Each row is a point on a tangle of strands that fork, close into loops and nearly touch. The rows are in no order.
(in the rows, 128 means zero)
Two points are linked if the straight distance between their rows is under 35.3. Some points are linked to none.
q_618: 147; 141; 133; 106; 124; 106; 126; 147; 117
q_760: 106; 137; 173; 137; 147; 153; 94; 159; 86
q_16: 104; 136; 135; 150; 101; 166; 75; 204; 133
q_13: 96; 103; 130; 159; 164; 156; 158; 66; 115
q_629: 158; 133; 186; 92; 120; 110; 100; 139; 98
q_30: 104; 106; 126; 166; 171; 156; 168; 83; 124
q_19: 113; 115; 116; 170; 174; 159; 168; 107; 134
q_729: 157; 140; 130; 93; 125; 76; 141; 114; 118
q_819: 111; 125; 110; 166; 170; 162; 154; 127; 130
q_947: 153; 125; 73; 141; 145; 118; 178; 129; 186
q_154: 111; 141; 126; 141; 120; 157; 98; 187; 123
q_359: 101; 140; 119; 153; 146; 162; 115; 166; 113
q_396: 81; 102; 154; 122; 124; 139; 119; 54; 95
q_187: 171; 141; 160; 92; 93; 115; 90; 184; 140
q_329: 111; 127; 151; 128; 140; 132; 122; 109; 87
q_98: 144; 142; 101; 119; 98; 118; 119; 175; 150
q_252: 108; 124; 191; 124; 136; 145; 93; 123; 74
q_772: 153; 138; 171; 96; 121; 113; 105; 153; 108
q_147: 119; 123; 74; 173; 131; 162; 151; 157; 180
q_715: 116; 127; 96; 166; 165; 161; 156; 139; 143
q_669: 110; 130; 190; 125; 140; 150; 90; 143; 76
q_882: 155; 139; 165; 100; 114; 124; 97; 173; 113
q_258: 125; 120; 77; 171; 144; 162; 160; 152; 182
q_683: 87; 87; 131; 103; 108; 136; 128; 25; 125
q_58: 122; 127; 74; 162; 113; 153; 138; 165; 170
q_295: 138; 142; 112; 117; 107; 119; 115; 173; 139
q_347: 133; 143; 128; 118; 117; 129; 111; 172; 123
q_914: 125; 136; 127; 127; 135; 133; 126; 148; 106
q_424: 171; 133; 204; 91; 121; 121; 87; 146; 104
q_785: 120; 129; 129; 148; 67; 149; 75; 200; 154
q_476: 128; 135; 125; 134; 84; 142; 89; 196; 148
q_699: 100; 112; 138; 138; 144; 140; 136; 73; 94
q_370: 82; 89; 135; 121; 118; 144; 127; 30; 117
q_896: 101; 138; 104; 161; 146; 168; 125; 165; 129
q_918: 161; 132; 101; 116; 149; 74; 183; 80; 157
q_142: 130; 134; 78; 149; 101; 135; 130; 166; 171
q_428: 104; 121; 143; 137; 141; 137; 132; 87; 89
q_624: 157; 141; 88; 121; 142; 91; 168; 120; 158
q_927: 94; 85; 127; 132; 134; 142; 154; 25; 135
q_330: 161; 120; 83; 141; 157; 112; 190; 117; 188
q_60: 143; 138; 112; 120; 140; 108; 148; 121; 121
q_617: 104; 119; 181; 121; 127; 137; 103; 101; 76
q_267: 103; 141; 133; 150; 118; 165; 85; 199; 125
q_91: 146; 133; 141; 98; 126; 85; 136; 103; 105
q_5: 103; 135; 94; 166; 119; 163; 115; 179; 150
q_282: 108; 132; 137; 149; 83; 163; 71; 208; 143
q_244: 137; 131; 137; 106; 127; 94; 140; 92; 101
q_250: 124; 113; 126; 125; 137; 110; 155; 59; 112
q_340: 153; 142; 152; 104; 106; 122; 96; 182; 127
q_943: 163; 124; 92; 136; 157; 99; 192; 100; 176
q_662: 125; 141; 126; 131; 122; 143; 109; 178; 120
q_339: 105; 141; 147; 139; 141; 154; 100; 164; 97
q_684: 123; 136; 112; 136; 93; 141; 102; 189; 144
q_798: 132; 114; 130; 96; 118; 78; 147; 44; 118
q_87: 135; 137; 85; 138; 102; 127; 126; 171; 158
q_220: 179; 139; 193; 92; 115; 123; 85; 167; 119
q_149: 112; 102; 127; 123; 131; 118; 155; 42; 120
q_246: 209; 133; 186; 96; 80; 130; 61; 191; 170
q_898: 153; 135; 82; 131; 143; 108; 171; 126; 164
q_517: 163; 146; 100; 102; 122; 82; 145; 136; 145
q_659: 101; 142; 133; 148; 146; 156; 111; 163; 103
q_436: 135; 128; 116; 127; 146; 112; 157; 96; 118
q_152: 160; 126; 95; 127; 158; 89; 191; 89; 165
q_981: 129; 124; 128; 120; 137; 104; 148; 77; 109
q_872: 94; 111; 178; 117; 121; 137; 100; 80; 78
q_507: 117; 121; 89; 173; 161; 169; 160; 147; 165
q_919: 161; 141; 103; 107; 141; 65; 171; 82; 150
q_690: 178; 162; 116; 74; 105; 38; 132; 142; 167
q_280: 181; 141; 180; 89; 101; 118; 84; 181; 135
q_310: 100; 106; 132; 150; 152; 147; 153; 63; 107
q_284: 85; 95; 141; 129; 124; 143; 127; 44; 106
q_116: 115; 138; 100; 150; 103; 153; 106; 185; 149
q_166: 112; 130; 154; 129; 139; 136; 117; 127; 87
q_738: 103; 136; 96; 165; 135; 167; 119; 172; 145
q_217: 158; 145; 108; 103; 134; 66; 161; 97; 139
q_413: 106; 88; 126; 122; 127; 127; 154; 28; 132
q_861: 143; 140; 119; 113; 131; 108; 140; 133; 119
q_560: 85; 104; 169; 116; 116; 137; 103; 67; 85
q_380: 162; 144; 122; 91; 127; 63; 147; 105; 129

A piece is all that can be reached along the links. How many separate loops has the piece of each point below (a circle has one, a figure eight two, a Y none), and how many tips (points with one link)?
q_91: loops 0, tips 3
q_669: loops 0, tips 2
q_280: loops 1, tips 0

A fork is a point with three links, a tip a point with one. Leave the first point through the second and follow the links. Name the first fork or tip that comes.
q_918 / q_152: q_624
q_436 / q_60: q_618
q_413 / q_149: q_981
q_699 / q_428: q_166
q_252 / q_617: q_683

Name the points in between on the shortest way along the links from the first point to the second, in order.
q_252 / q_659: q_669 q_760 q_339
q_370 / q_252: q_284 q_396 q_560 q_872 q_617
q_5 / q_267: q_116 q_684 q_476 q_785 q_282 q_16
q_258 / q_310: q_507 q_715 q_819 q_19 q_30 q_13
q_91 / q_943: q_729 q_380 q_217 q_919 q_918 q_152
q_424 / q_882: q_629 q_772
